Each row is a point on a landscape with many valleys, with its height.
From any point a ball rolls to the lowest of the 2 points nearest to it. It stops when none of these is lower. Distance is the straight distance between rows; heights are no part of it.
Q_735 h=58.0: [  6 -16 -12   6   9  -2  -1   9   9   9   2   1  -5   2  -1  -9  10   4
  -3  -3]
Q_476 h=17.8: [  7   2 -13  -4 -14  -3  -6  -5  -5  -7  22  -5   6   5 -26   8   5  18
 -19  -1]
Q_498 h=52.7: [  3 -16 -32  10   2   7  -7 -12  16   4  12   4 -14  -4  -8  -2   7   4
  13  17]
Q_272 h=12.9: [ -3   0  11   5  11  -5  -2 -16  12  -3  -6   0 -16  14  10  -3 -13  -8
   6 -10]
Q_482 h=38.9: [ 10  -5  26  -4  -3   9  12  23  -8  -3 -16  -1  24   3   2 -12  16   0
  13  -6]
Q_720 h=15.6: [  7   6 -10  -8 -20  -2  -6   6 -10 -15  20   3  14  11 -27  13   7  29
 -20   0]
Q_302 h=4.8: [  0   5  17   4   6 -12  -5 -19  22  -8   0  -8 -19  16   5   0 -14  -8
  10 -11]
Q_155 h=2.0: [-23   8 -16  -1  -6   8  14  -1 -23 -15 -13  14   0 -16   3  -1 -12  13
  -6  18]
Q_235 h=10.1: [ 11   2  -2   0  -7   2   6 -19   7 -17  15 -14  -3   3 -23   5  -2  20
  -8   8]
Q_739 h=60.6: [  7  12  19   2  -2  -6  -7  -9  16   6  16  -9  -4  -8  -2   8   7 -16
  28   1]
Q_418 h=13.1: [ -9 -18 -18  12   8  -5 -13 -11  -5   0  -1  -1 -20  -1  -4   1 -14  -4
   0   5]
Q_135 h=15.1: [ -2   2   3   1  -9  11  16   4 -13 -18  -5   1   8   3  -2  -7   2  23
  -3   3]
Q_533 h=9.4: [-11  -7 -13   1 -18   1  10  10 -25 -23   5   1   2   7 -18  -2  -4  27
 -15   4]
Q_416 h=26.8: [ 28   5  15  -3   1 -13  -2  -1  28  -3  15 -22   0   7 -10   2  12  -6
  -6 -15]
Q_852 h=59.9: [  9 -22 -14   5   9 -10  -6   9   6  11   6  -5  -7   5  -6  -6  10  -2
 -14 -11]
Q_380 h=11.2: [-13  -4   2   5   5 -13  -6   3  -4  17   4  -4  -5  -3   9  -1  -7  -9
 -16 -13]
Q_655 h=31.6: [-12  16  25   0  -1 -15   0 -15  11   5   2  -9 -12   5  11   6 -19 -15
   7 -16]
Q_775 h=56.2: [  3 -20  10   7  17 -11   3  -7   9  -6 -16  -7 -18  23   6  -3 -17  -9
  -9 -18]
Q_328 h=41.8: [ -2  -7  -5   7  -2 -14  -9 -22  -1  -8  13 -16 -21   6 -16  14 -19  -6
  -9  -2]
Q_561 h=11.9: [ -4  10   4   0  -8  19  17  -2 -18 -22 -13   9  10  -2   1  -7   0  19
   9  14]
Q_24 h=2.1: [-20  16   2  -5  -2  15  10  22 -20 -11 -21  11  17 -18  21  -7   0  -1
   5   6]
Q_872 h=11.0: [ -3  13 -12  -8 -15   1  -3   1  -5  14  20   5  13 -13 -12   5   9   9
  -1  12]
Q_20 h=19.4: [-13  11   9   1   3   2   2  -3  -3  12  -4   5   0 -11  13  -4 -10  -5
   4   0]
Q_890 h=3.5: [-16  17   0  -3  -8  17  11  16 -22  -8 -17  13  18 -21  13  -7   2   5
  10  15]
Q_505 h=33.9: [ 13 -14  27  -3   3  16   7  16  -6  -4 -19   4  24   0   3  -4  17  -9
  22   4]
Q_160 h=64.8: [ 19 -17  -4  -4  13 -13   5  18  18  16   4  -9   5  11  -3  -7  17  -3
  -5 -14]
Q_727 h=16.4: [ -6 -24 -20  13  15  -1 -17  -5  -6  -3 -15   3 -24   4   3  -4 -16  -9
  -1   3]
Q_944 h=13.6: [  4   1  -1  -6 -17  -1   3  11 -11 -15  14  -3  12  13 -22   2   6  29
 -17  -3]
Q_613 h=39.9: [-17   5 -19   1  13   8 -19  -5  11   4 -13  19 -13 -13  20  -2  -3 -11
  13  14]
Q_659 h=46.9: [  0   5   3   1  -3  13   1   7  -2  11   0   2  13 -15   2  -5  11   3
  14   9]
Q_502 h=37.2: [ -1   2  27   0   3   7  13  18 -10   2 -21   0  13   4  20 -10   0  -8
   1 -14]
Q_705 h=41.9: [ -2 -20  -9  12   7  -7 -12 -14  -9  -5  -4 -16 -27  12  -9   6 -25  -8
  -5  -6]
Q_954 h=19.9: [  1 -27 -21  12  19   3 -11  -2   3  -7 -17   5 -19   8   5  -7  -6  -5
   3   4]
Q_446 h=18.7: [  6   0  -5   6   1  -2  -2 -20  17  -3  16  -8 -14   1 -10   2   2   5
   9   5]
Q_371 h=54.2: [  3 -11 -24   8   6   7  -9  -3  20  11   4   7 -10  -7   4  -7   9  -3
  17  11]
Q_610 h=49.0: [ -9   2  -9   0  -4  -1  -4  22  -6  17   3   3  12 -11   7  -8  11   3
  -9  -5]
Q_166 h=34.3: [ 22 -14  -4   0   5 -13  -3   3  20  -3  12 -18  -3  14 -15   0  10   4
 -18 -15]
Q_343 h=15.8: [ -9  20  -3   0  -6 -19 -10 -16   7  13  27  -3 -10 -11  -2  15  -1 -15
   5  -5]
Q_448 h=15.3: [  7   4  -1  -9  -6 -10 -11   6   1  19  23  -2  12  -1  -5   5  12  -7
 -16 -17]
Q_586 h=23.3: [ 19  -7   0   3   2   5  -5  -4  26  12   3   2  -2  -3   0  -3  16 -13
  38   7]
Q_480 h=4.7: [-25  14 -11  -6  -9 -10   4  -9 -18  15   4   7  -6 -23  -2  11 -18  -2
 -15  10]
Q_462 h=7.6: [ -8   2 -15  -3 -18   4  11   4 -18 -18   6   6   5  -1 -21   0   2  32
  -5  15]
Q_815 h=6.5: [-11  16  19  -5  -9   0   9   9 -15  13  -1  -4  15 -12   7   0  -3   0
  -4  -5]
Q_626 h=27.8: [ 15 -29 -25   9  15   3  -2   1  18   0  -2   1 -12   9  -6 -10  11   4
   5   5]
Q_782 h=8.4: [-30  -3 -10   4   6  -4  -7  -5 -18   1 -18   5 -17  -8  13   6 -32 -11
  -9   4]
Q_761 h=28.2: [ 18   7  -1 -12 -14  -5 -13   5   2  -7  22  -3  19  10 -23  14   6  12
 -28 -18]
Q_488 h=42.5: [ -9  14  -5   0   3  15  -9  -8   3   8  -8  15   2 -19  16   0  -1 -10
  28  23]
Q_355 h=44.0: [-12 -15  -8   9   6  -8 -16 -18 -11  -4 -11  -6 -27  10  -1   6 -32 -12
  -1  -3]
Q_365 h=5.5: [-14  17  -6  -8 -21   8  17  11 -21 -11  -2  11  16 -15  -9  -2   1  24
   6  22]
Q_109 h=14.2: [-17   4  -2  -6 -15 -11   7  -6 -22   5   7  -6  -1  -2  -8  16 -17   1
 -32  -6]
Q_67 h=37.4: [ 12  -8   2  -1  18  -3  -2  16  19  21  -8   4   4  -1  13  -8  15 -17
  20  -1]
Q_259 h=10.5: [  3  13   4 -13 -19  -7   3  -6  -8 -11  16  -7  10   5 -22  16  -7  17
 -31  -7]
Q_55 h=31.8: [ 10   0   7   1   7 -12  -4   1  23  17   9  -6  -6   1   4  -2   9 -15
  19 -10]
Q_181 h=50.1: [  4 -21 -30  10   1  -2 -15  -7  -6   3  16  -5 -12  -1 -21   5   0   0
  -8   6]
Q_612 h=30.1: [  5 -10  10   1  19 -11   3  10  13  14 -14   1  -5  10  16 -10  -2 -12
   0 -16]
Q_183 h=8.9: [-21  -3  -3   7   7  -7  -5   2  -6  12  -7   3  -8  -5  17  -2 -16  -9
 -11  -6]
Q_412 h=48.5: [ -4 -17 -28   6  -3   0  -9   3 -13   2   8  -1  -4  -4 -14   0   5   6
 -15   6]
Q_974 h=14.8: [ 12   4   4   1  -3   8   6  -9   9 -11   9 -12   3   2 -16   1   8  18
   4   6]
Q_589 h=79.1: [ 13  -2  38  -1   1   5  -1  -9  12  -7   0 -12   8  -7  -6   8   6 -18
  30   3]
Q_526 h=42.0: [ 12 -12  -5  -4  -9  -8  -9   2  -6  -7  14 -12   7  12 -21  12  -1   3
 -35 -21]
Q_531 h=6.3: [-17   6  -5  -1  -8   0  20 -15 -21 -14  -8   5  -7  -8  -9   6 -19  17
 -11  14]
Q_548 h=6.2: [  9  12   5  -7 -15   3   6  -8   0 -14  16 -12   7   3 -24  10   1  25
 -12   7]
Q_487 h=12.4: [ -9  18  -6  -8 -10  -5  -2  -2  -7  21  19   3   9 -19  -2   5   3  -2
  -3   5]
Q_490 h=60.3: [ 14 -15   4   4   2  -2   9   7   4 -12  -1 -14  -1  19 -12  -5   6  16
 -18 -12]
Q_15 h=45.2: [ 19 -12   4  -1   8  11  16  25  -2  -8 -23   8  15  12  10 -16  18   2
  12  -1]
Q_777 h=26.1: [ 15 -26 -28   3  -2   2  -7   6   8   3  13  -3  -2   7 -19  -4  21  13
  -7   3]
Q_106 h=17.9: [  3  22   3  -2 -10 -19  -8 -19  14   2  27 -11  -7  -6  -6  16   1 -10
   2  -4]
Q_523 h=38.0: [  4   1  15   0   9   5  -9   3  10  16  -6   7   4  -7  13  -3   9 -23
  33   6]
Q_221 h=22.6: [ -9  12  17   1   2   0   5 -14   1   5  -3   0  -4  -2  13   0 -12  -3
  10  -1]
Q_891 h=32.5: [ 13 -11   8  -3   9   3  -4  14  15  21  -5   4   9  -9   8  -5  18 -21
  32   5]
Q_907 h=22.9: [ 10  -1  -9  -5 -12  -1  -8  24   0  13  18   6  19   4 -11  -4  26  13
  -8  -7]
Q_245 h=59.7: [ -4 -15  10   8   9  -5   5  -2   0  -2 -12  -9 -11  17   8  -3 -16  -3
 -17 -19]
Q_299 h=46.8: [-10  -8 -31  -1 -11  -4 -15  19 -21   5  11   7  10  -8 -10   4   7   5
 -22   1]
Q_287 h=6.4: [-10  13  -8  -5 -21   6  16   6 -20 -16   5  10  11  -6 -17   0   1  29
   0  19]
Q_764 h=62.7: [ 15  13  24 -11  -9  -5  -6   3   7  12  20 -15  16  -7  -9   8  12 -11
   0 -11]
Q_833 h=18.5: [  3   3  -2   3  -4   9   8 -11   3  -3   6  -1   2  -4  -8  -3   5  16
   8   9]
Q_484 h=7.0: [-30  -2 -10   3   4  -8 -10  -3 -15  11  -8   3 -12 -12  11   4 -23 -12
 -12   0]
Q_622 h=26.6: [ 12   7   0 -10 -16  -5 -10  13  -2   1  19   1  20  10 -17   8  12  13
 -22 -15]
Q_748 h=9.6: [-7 11 14 -3 -3 -5  4  1 -4 15  9 -8  6 -5  4  1 -5 -4 -8 -9]
Q_821 h=28.6: [  2  11  24  -4  13   6  -3 -20   3  -7 -18  10  -9  21  22  -3  -9 -15
  17   2]
Q_50 h=28.4: [  9 -16  -5   8  14  -7  -1  -7  16  -4   1  -5 -17  12  -4  -3  -1  -2
  -1  -7]
Q_104 h=25.0: [ -8 -11   5   6  16 -10  -2   4   3   7 -16   2 -13   8  19  -8 -12 -15
  -7 -16]
Q_71 h=3.4: [ 17  17  15  -9 -18  -2   3  -5   9 -16  16 -18  14   4 -22   8  -1  17
 -17   1]
Q_584 h=35.5: [ -6   2 -15  -2  22  12 -22   1   8  -6 -29  25 -13  11  30  -5   4 -16
   5  16]
Q_567 h=42.1: [  8  -7   8   1   1  12  11  27  -5  -4 -16   3  20   2   6 -15  17   5
  12  -1]
Q_661 h=43.2: [  9   0  15   0  14   4  -4  -5  14   6  -8   6  -4   3  15  -5   6 -18
  29   2]
Q_700 h=56.0: [ 21 -19   2   2   8  -4  15  16   9 -11  -7 -10   4  20 -10 -11  13  19
 -10 -13]
Q_628 h=14.1: [ -9  19   1  -4  -5 -10  -5  -8   3  19  23  -1  -2 -15   3   8  -1 -12
   5   0]
Q_147 h=62.6: [  0 -11  12   5   3  -5  12  -2  -1  -6  -8 -13  -5  14   1  -2 -10   6
 -20 -17]
Q_909 h=7.7: [ 16   9  20  -3  -7  -1   4  -2  10 -10  11 -19   8   5 -14   3   5  11
 -11  -7]
Q_868 h=13.5: [-18  -9  -9   1 -13  -5   6  24 -30 -11  -3  -4   6   7  -1  -6  -8   7
 -26 -12]
Q_755 h=76.1: [ 17  -9  33  -3   7   5   3   0  13   2  -2  -7  10  -4  -5   4  13 -18
  29   0]
Q_496 h=72.6: [ 26  -7  21  -4   5   3   3   6  19   5   1 -13   8   0  -8  -1  17  -8
  22  -2]
Q_940 h=41.0: [ 27  -6  11   1  20  10   7 -14  17 -14 -14   6  -9  28   8  -3   5  -2
  17   5]
Q_731 h=10.2: [-18 -18 -22   7  -2   1  -4  34 -28 -17 -17  -3  -3  -4   8 -10  -6  -4
 -19  -8]
Q_583 h=15.0: [-20   2  -5  -2 -16  -7   9  12 -29  -4   2   1   7   0  -2   3 -10   9
 -26  -7]
Q_577 h=4.4: [-19   5  -5   0  -5   8  10  22 -17  -7 -16   9  12  -9  16 -12   0   7
  -6  -1]
Q_179 h=57.5: [ 11   6  36  -4   3  -3   3  -2  12   6   3 -17   3   0   2   2   2 -16
  16 -12]
Q_243 h=28.1: [ 18 -11  -2   0   7  11  -2   9  19  14  -5   5   6  -6   6  -5  19 -11
  34   9]
Q_650 h=21.6: [  0   3  -3   2   2 -17 -13  -8   9  15  24  -7  -9  -1   0  10   2 -15
 -11 -16]
Q_36 h=22.0: [-10   8  18  -4  12   1  -7 -13   4  -1 -23  15 -10  20  31  -4 -15 -18
   7  -4]
Q_477 h=4.9: [-19  19  -4  -7 -14  11  16  14 -24 -11 -13  13  15 -20   3  -4  -2  15
   6  17]
Q_460 h=63.9: [ 14  21  18 -15 -14  -8  -7   3   6   9  23 -12  20  -2 -11  12   9  -7
 -13 -17]
Q_293 h=22.8: [ 21  12  12  -3  -8  -7  -4  -7  21  -1  21 -19   2  -2 -14   9   9  -4
   1  -6]
Q_593 h=7.5: [-10  13  -8  -1  -4  14  14 -10 -11  -7  -9  12   2 -16  -1   1  -5  15
  10  24]
Q_975 h=52.1: [  4 -18   9   7  15  -1   1 -15   5 -15 -20  -2 -20  28   9  -3 -20  -6
  -9 -13]
Q_492 h=34.6: [  8 -24  -6  10  10 -12  -6  -9   6  -6   3 -17 -21  14 -12   1  -7  -5
 -11 -11]
Q_7 h=43.9: [ -2   6   1   1  -2  17  -5  -8   7  10  -2  10   3 -17   8   1   3 -10
  34  21]
Q_163 h=58.1: [11  5 19  0  0  5  1 -7  9  8  6 -6  3 -8 -3  1  7 -6 23  3]
Q_704 h=23.1: [ 10  -9  -5   8   8  -2  -1 -13  20  -2   7  -5 -15   6  -5  -4   5   0
   7   1]
Q_792 h=17.6: [  1  -4 -11  -4  -7 -12 -11   0  -9  11  21  -2   7   0  -8   9   2  -5
 -27 -19]
Q_107 h=4.3: [-16   2  -9   3  -3   4  13 -11 -17  -9  -5   6  -5  -9  -2   3 -14  14
  -6  13]
Q_381 h=21.2: [-12  -6   3   6  16   0  -3   0  -2   0 -24  12 -10  11  26  -6 -15 -11
  -8  -7]
Q_199 h=4.2: [ 10   9  22   0   4  16  13 -23  -2 -22 -13  -1  -2  12   7   2  -8   7
  12   9]
Q_192 h=14.5: [  8   9  15   3   4  -7  -1 -14  19   0   7 -11 -11   4   2   2  -3  -8
  14  -8]
Q_454 h=8.6: [  6  13  -5  -7 -17   6   5  -6  -4  -8  17  -3  12  -1 -23   8   6  25
  -3  14]
Q_115 h=46.3: [  7   5  37  -2   7   2   7  -2   4   3 -15  -5   3   8  16  -1  -6 -14
  12 -13]
Q_276 h=24.1: [  2  -6  -8   5  19   4 -11  -6  15   4 -12  14 -13  10  15 -10   0 -12
  13   5]
Q_885 h=24.6: [ 10   0  10   2   8  22   6   3  -7 -10 -21  15  10   2  19  -7  11  -6
  16  13]
Q_329 h=16.1: [-20  16  -9   1   2   7   0   2  -8   8  -9  13   1 -25  15  -1  -5  -3
   6  15]
Q_845 h=12.5: [ -8   7  -2 -12 -21 -11   2  -1 -22  -5  11  -4  10   5 -16  17 -13   8
 -35 -11]
Q_789 h=28.8: [ 16 -31 -28   8   8   0  -3   6  15   3   5  -2  -6   7 -13  -9  16   9
   0   2]
Q_905 h=27.0: [ -6  16  27  -1  -1  -3   7 -17   6   0  -2 -10  -6   1   7   7 -17  -6
   7  -7]
Q_250 h=27.4: [ 14  -6  -8   2   8 -17  -8   2  27  17  18  -5  -7   3  -4  -1  16 -15
  10 -10]
Q_675 h=18.6: [ 21  -2   1   1  -3  -3  -6   0  27  15  16  -9  -1  -5  -6   1  21 -15
  30   4]
Q_438 h=24.2: [ 11  -5  -8   1   4 -23 -12  -3  20  14  23  -9 -10   4  -3   6   9 -16
  -5 -18]
Q_955 h=2.4: [-23   6 -21  -3 -14  -5   4   7 -25   3   3   7   5 -16  -5   4  -6  10
 -17   9]
Q_751 h=10.4: [-28   0  -8   1  10   4  -8  -6 -15  -6 -28  16 -14  -1  23   4 -27 -10
  -8   6]
Q_236 h=11.3: [ -3  -4  -7   1 -15  -3   6  13 -20 -19   9  -2   8  13 -17  -1   1  25
 -18  -3]
Q_521 h=29.7: [ 15  -9  21  -2   7  22   6  11  -6  -8 -22  10  19   2  11  -7  18 -12
  22  11]
Q_790 h=30.4: [ 25  -2   5  -1   3 -13  -3  -1  26  -7  15 -21  -2  11 -15   1   7  -1
 -15 -14]
Q_96 h=9.9: [  2  14  -7  -8 -18   2  -1   0  -6   4  21   2  14  -7 -19   7   9  18
  -4   9]
Q_875 h=58.9: [  6   8  15   2   1  -3 -10 -11  19   6   6  -2  -7  -5   2   3   7 -20
  41   4]
Q_624 h=3.6: [-19   6 -22  -1  -9   4   0  12 -14   4   2   9   9 -20  -1  -1   4  11
  -9  14]
Q_508 h=19.3: [ -1   1  -3  -2  -4 -13  -8  -5  -2  10  22  -8  -2  -1  -6  11  -4  -8
 -24 -16]
Q_164 h=18.0: [ 22  -1  -1  -4  -6   1  -7   8  18  21  22  -7  11  -7 -12   3  26  -4
  12   1]
Q_93 h=5.1: [-23  -4 -14   5   1   8   8  15 -20 -17 -19   9   2  -7  18  -9  -7   4
 -12   1]
Q_369 h=16.3: [-16  13   9  -7 -20  -4  16  10 -24  -5   1   0  12   1  -2   2  -9  16
 -19  -5]
Q_425 h=14.4: [  6  -1  -3   6  -1  -2   2 -24  13 -14  15 -14 -14   2 -17   6  -6  11
  -2   5]
Q_961 h=45.3: [  3   3   0   1  -3  15  -2  -3   8  10   2   3   6 -17   2  -4  10  -3
  29  19]
Q_916 h=55.3: [ 8  3 25 -4 -4  7  6  3 -3  3  1 -7 14 -7 -5 -1  9  2 14  2]
Q_151 h=28.5: [  9  -5 -11   1  21   7 -11   0  20   4 -19  20 -10  12  22  -8   8 -14
  19  12]
Q_724 h=40.0: [ -6  -2 -16   2  12   6 -14  14  16  20  -4  12  -3 -18  17  -7  10 -12
  14   7]
Q_842 h=15.2: [ -2  16   6  -2  -2  13  10 -28  -2  -9  -2   9  -4  -7  -1   4 -12   7
  23  22]
Q_745 h=38.7: [  7 -20  -8  12   5  -9 -11 -18   2 -10   5 -20 -25  12 -15   7 -16  -7
  -6  -6]
Q_822 h=14.6: [15  0  0  0 -3  0 -5 -3 19 12 17 -9  1 -5 -8 -1 16 -4 14  1]
Q_246 h=16.8: [-11   5  14   3  11   3   2 -12  -3  -2 -20   9  -7  11  23  -2 -18  -9
  -1  -4]
Q_399 h=69.6: [ 28  -3  20  -4   7  -8   3  13  22  11   5 -17   8   6  -9  -2  17  -9
   8 -12]
Q_563 h=4.5: [-13  17   7  -6 -14   1   6  11 -18  10   5   2  17 -15   0  -1   1   8
  -3   5]
Q_378 h=55.5: [  9   5  15  -1   4  -4 -14 -15  20   0  -4   5  -8   6   7   1   6 -23
  47   2]
Q_621 h=28.3: [  2   6  10   0   2  24  10  10 -18 -17 -25  15  12   1  24 -11   8  -2
   8  11]
Q_25 h=12.2: [-11  17  -3  -2   0   3   6 -30   0  -4   0  11 -13 -12  -1   7 -18   5
  20  21]
Q_238 h=30.7: [  1   2  10  -3   0  20  10  26 -16 -17 -27  13  18   0  25 -16  13  -7
   8   4]
Q_696 h=45.8: [-12 -19  -1  10  11  -6 -12 -12  -8  -3 -20  -4 -24  19  10   1 -30 -15
  -4 -12]
Q_714 h=20.6: [ 23  -1  -4  -8  -9   1  -7  17  10  15  20  -3  18   3 -14   1  29   6
   1  -5]
Q_193 h=50.0: [-11   2   0   1  -3  -2   5  14 -10   7  -1   2   7  -6   9  -9   2   7
 -12  -6]
Q_435 h=49.1: [ 25 -16   4   0  12   9  14  14   7  -8 -15   2   9  15   2 -14  18   7
  10  -4]
Q_647 h=39.8: [ -2   2   3   2  -5 -15  -5 -21   4  -7  15 -18 -16   5 -10  15 -18  -8
 -18  -9]
Q_450 h=10.7: [ -6  20   4  -7 -10   4  21 -19 -11  -7   2   4  -1 -14 -16   9 -11  18
   5  21]
Q_522 h=48.4: [ -3 -19   1   7  14  -2  -8 -19  -2 -14 -22   5 -23  26  11  -2 -24  -9
  -1  -5]
Q_174 h=38.1: [-14  -5 -19   2  18   9 -21   1   8  -2 -24  20 -14  -2  24  -4  -3 -13
   7  11]
Q_168 h=38.5: [-11   3  -9   3   7  -1 -12  10   9  23   4   5   1 -18  13  -5   6 -12
   6   1]
Q_316 h=8.5: [ -4  20   8 -14 -23  -6  13  -7 -12  -8  12  -4   9   0 -22  16  -9  20
 -23   3]
Q_525 h=4.1: [ 17   0  15  -2  -1  -2   6   4  11   0   8 -15   7   8  -8  -3  10   9
  -5 -10]
Q_614 h=9.8: [-16  10  -5   1   2   1   6 -27  -5  -5  -4  11 -14  -8   1   6 -21   4
   8  15]
Q_760 h=16.5: [-11   1  -6   6   9  12   2   3  -7  -9 -19  14   0  -6  22  -7  -1   0
   1   8]
Q_335 h=63.3: [  5 -11   7   7  -3  -2  11   2  -1 -15  -3 -15  -1  15  -9  -2  -3  15
 -21 -13]
Q_837 h=35.3: [ 11 -13  -2   0  20  -6   4  19  14  16 -10   2   1   5  11 -13  10  -8
   3  -9]
Q_898 h=23.5: [ 15   1  16   5   9   0   6 -13  20  -8  -2  -6  -9  12   2  -2  -1   0
  13  -6]
Q_165 h=7.4: [-17 -14 -20   7   5   7   2  23 -18 -21 -22   6  -1  -3  15 -13  -3   1
 -14  -2]
Q_742 h=46.0: [ -1  -8 -25  -5 -14  -5 -16  14 -18   2  17   8  13   4 -19   6   9  12
 -22  -4]
Q_346 h=41.2: [-17  14 -11   0   8  10 -17  -2   9  11 -10  19  -4 -22  21   0  -3 -13
  22  16]
Q_825 h=23.6: [ 10 -28 -25  10  19   6  -6  -1  11  -3 -15   9 -14  10   4  -9   3  -1
   6   7]
Q_223 h=67.4: [ 25  -9  12  -5  10  -9   6  19  19  18   2 -10   9   7  -3  -6  20  -5
   7 -12]
Q_447 h=51.5: [-2  0  8  1 -1  2  9 11 -7  2 -6 -2  8 -1  5 -9  5  8 -4 -6]
Q_275 h=31.7: [ 21  -6   9   3  18   1   5 -12  24 -10  -8  -3 -12  18   4  -4   1  -3
  15  -3]
Q_251 h=40.5: [  2   4  37  -2   0   5  13   9  -7   3 -16  -7  13   3  15  -5  -4  -7
   2 -13]
Q_899 h=47.5: [-13  -9 -27   4  -4   0 -10   7 -17   7   8   4  -1 -13  -6   1   1   2
 -16   4]
Q_912 h=3.7: [-22  11 -12  -9 -13  -9   8  -4 -26  10   6   8   1 -17  -6  12 -15   3
 -22   8]
Q_394 h=51.4: [  7 -20 -34  10  -2   3 -11 -10   6   3  17  -1 -11  -2 -20   1   9   6
   0  13]
Q_590 h=36.2: [  1   3   5   2   6  -3  -5   5  10  21   5   0  -1  -9   9  -6   7 -12
  12  -4]
Q_2 h=19.8: [ 10  19   7   1  -9 -12  -7 -16  22   0  26 -13  -4  -6 -10  12   8 -12
  11  -3]
Q_520 h=12.3: [-27  10  -8   1  13   8  -8  -1  -8  -5 -25  19  -8  -8  27   1 -16 -10
  -4  10]
Q_300 h=8.8: [-10  16   1  -9 -12   1  25 -17 -14 -10   0   2  -4  -9 -16   8 -15  21
  -8  16]
Q_6 h=5.7: [-31   9 -14   0   1  -9  -3  -4 -14  11  -2   7 -11 -22   7  10 -22  -8
  -8  10]
Q_639 h=10.0: [-27  -4  -3   4   4  -3   0 -15 -17  -3 -17   4 -18   0   7   7 -36  -6
  -9   4]
Q_527 h=19.5: [  0  -5   2   6  15  -1  -5  -9  10   1 -12   9 -13  10  15  -7  -7  -8
   9  -4]
Q_330 h=4.6: [-13   8 -23   0 -10  11   1   9  -9   2   1  11  10 -20  -2  -4   8  15
   3  19]
Q_140 h=56.1: [  9 -15 -18   6  11   3  -2   9  18  13  -3   7  -1  -2   5 -11  15  -1
  10   3]
Q_709 h=45.1: [  3 -13 -18  -4 -12  -8 -14  14 -20  -2  16   1  11   8 -18   8   5   7
 -29 -13]
Q_994 h=18.1: [  3  10  -1   2  -1  15   7 -21   4  -6   3   5  -2  -7  -6   1  -3   9
  20  19]
Q_683 h=7.3: [-15   0  -8   5   3   0   3 -18  -6  -4  -2   6 -13  -5   1   2 -18   4
   0  10]
Q_849 h=17.7: [-12  11   9  -3 -17   2  19  12 -20 -16  -1  -2  12   4  -4  -4  -5  22
  -9  -3]
Q_794 h=51.9: [  9   3  34  -2   9   0   1  -6  12   2  -8  -6   0   6   9   1  -2 -18
  21  -9]
Q_130 h=24.9: [  9  -2  -6  -6 -11  -4  -7  16  -2   5  16   1  14   8 -14   1  16  13
 -19 -11]
Q_629 h=37.3: [ -5  16  13   2  -7 -18  -1 -22  14  -9  13 -18 -16   5  -4  15 -20  -8
  -6  -8]
Q_787 h=34.5: [ -6  19  21   2  -6 -18  -2 -16  16   2  11 -16 -14   5   5  11 -16 -16
   2 -15]
Q_989 h=52.6: [ 21 -17  -2   2   9   3  16  16   8 -11 -11  -2   7  19  -4 -15  16  15
   0  -8]
Q_270 h=32.0: [  7  -1 -11  -4  22  10 -18   2  15  -2 -27  23  -9  17  29  -8   9 -19
  15  16]
Q_826 h=13.0: [-15  -1   0   0  -4 -11  -2   6 -12  15   5  -5   1  -3   7   2  -8  -3
 -25 -14]
Q_404 h=14.3: [-20   9  -7   3  10  11  -3   4  -9  -2 -19  15  -1 -14  23  -1  -9  -3
  -1  11]
Q_376 h=17.4: [-18  16   0  -2  -2   1   4   0  -9  12  -1   7   4 -20  10  -1  -7  -1
   2   9]
Q_768 h=50.4: [ 15  -2  18  -4  13  -1 -11 -10  20   2 -11   9  -5  14  11   0   8 -27
  42   3]
Q_112 h=7.1: [ -6  23   3 -17 -24  -3  13  -1 -19  -3  10   3  11  -6 -20  13  -4  21
 -14   6]
Q_924 h=13.2: [  4   8  11  -6  -4  -9  -5   8   2  22  18  -6  10  -5   1   3   7  -9
 -11 -17]
Q_977 h=5.9: [-10  23   6 -14 -20   0  12   1 -19   5   9   3  12 -13 -11   7  -5  14
  -8  10]
Q_319 h=20.5: [ -2   4   6   2   7  16   3   3  -3   0 -17  13   7  -6  18  -8   4  -6
  14  10]
Q_375 h=9.2: [-10  15  -5  -1  -2  19  18 -11 -17 -19 -15  16   4 -10   4  -1  -6  15
   9  26]
Q_344 h=10.3: [-16  -9 -20   8   4   1  -7  -8 -11  -1  -3   4 -11  -9  -4   0 -12   2
  -4  11]
Q_219 h=33.5: [ -4   1  12   0   2   9  14  26 -15  -8 -24   5  15   2  24 -16   6  -2
  -2  -8]
Q_63 h=41.7: [ -5  -6 -22   5  15   9  -9  13  13  10 -15  15  -4 -11  18  -8  10  -9
   9   8]
Q_920 h=53.5: [ 3  5 19 -2 -7  8  8 12 -9  1 -2 -5 18 -2 -1 -6  7  9  5 -3]
Q_894 h=12.0: [-20 -18 -15   5 -10  -5   1  32 -30 -16 -10  -4   3   5   1 -11  -8   3
 -23 -11]
Q_947 h=38.2: [ 17 -16  -5   1   1 -11  -6   2   6  -3  12 -15  -3  15 -17   2   4   3
 -27 -19]
Q_458 h=18.3: [ 12   7  23   0  11  11   2 -21   7 -15 -14   5  -7  19  13   0  -6  -5
  16   3]
Q_400 h=61.2: [ 11   9  30  -6  -3  -5   1   5   6   9  10 -17  13  -5  -5   3   8  -8
   2 -12]
Q_131 h=12.7: [-23   6   7   2   5   0   4 -17  -8  -5 -16   9 -12   6  18   3 -29  -4
  -4   1]
Q_733 h=23.0: [ 19 -18 -26   0  -7   0 -13  -2   9  -2  24  -6   1   8 -27   4  17  12
 -13   0]
Q_948 h=47.9: [ -1   2  -5  -1  -2   6  -3  14   1  14   4   3  11 -13   3  -6  14   4
   4   4]
Q_797 h=5.8: [-11  12 -15  -2 -10  10  10  -5 -12   0   2  12   3 -20  -7   1   0  16
   8  24]
Q_503 h=20.4: [ 18  -7 -19  -2 -11  -1 -12  -8   6 -10  27  -5   3   5 -30  11  11  15
 -17   0]
Q_580 h=3.3: [-23   5 -16   2  -4  11  13   7 -25 -21 -18  12   2 -11  10  -5  -9   9
  -8  11]
Q_354 h=62.5: [ 17 -24  -5   1  17 -15   4  13  17   9   1  -9  -5  15  -5  -6   9  -2
 -12 -16]
Q_832 h=43.8: [  6 -10  -6  -5 -13  -9 -10  13 -13  -5  17  -4  11  14 -19  10   4  10
 -33 -20]
Q_501 h=10.6: [15  0  2  0 -1 -2 -3  1 11  7 15 -7  5  1 -9 -2 16  4 -1 -4]
Q_102 h=14.7: [-17   3   3  -1  -9 -11   2  -4 -15  10   8  -7  -3  -1   0  11 -16  -6
 -28 -14]

For each start below, name the point where the ball stops.
Q_394 -> Q_71
Q_135 -> Q_955
Q_67 -> Q_525
Q_496 -> Q_71
Q_739 -> Q_302
Q_622 -> Q_525
Q_875 -> Q_525
Q_508 -> Q_563
Q_416 -> Q_71
Q_369 -> Q_155
Q_789 -> Q_24
Q_63 -> Q_563
Q_7 -> Q_302
Q_109 -> Q_563

Call two points neighbours if one is among the 2 nearest of the other. Go from one point of each pair to the other, from neighbour to neighbour, staying as low as possible. Name the highest point that can't be avoided.
Q_484 and Q_302 -> Q_940
Q_155 and Q_563 -> Q_102
Q_71 and Q_525 -> Q_909
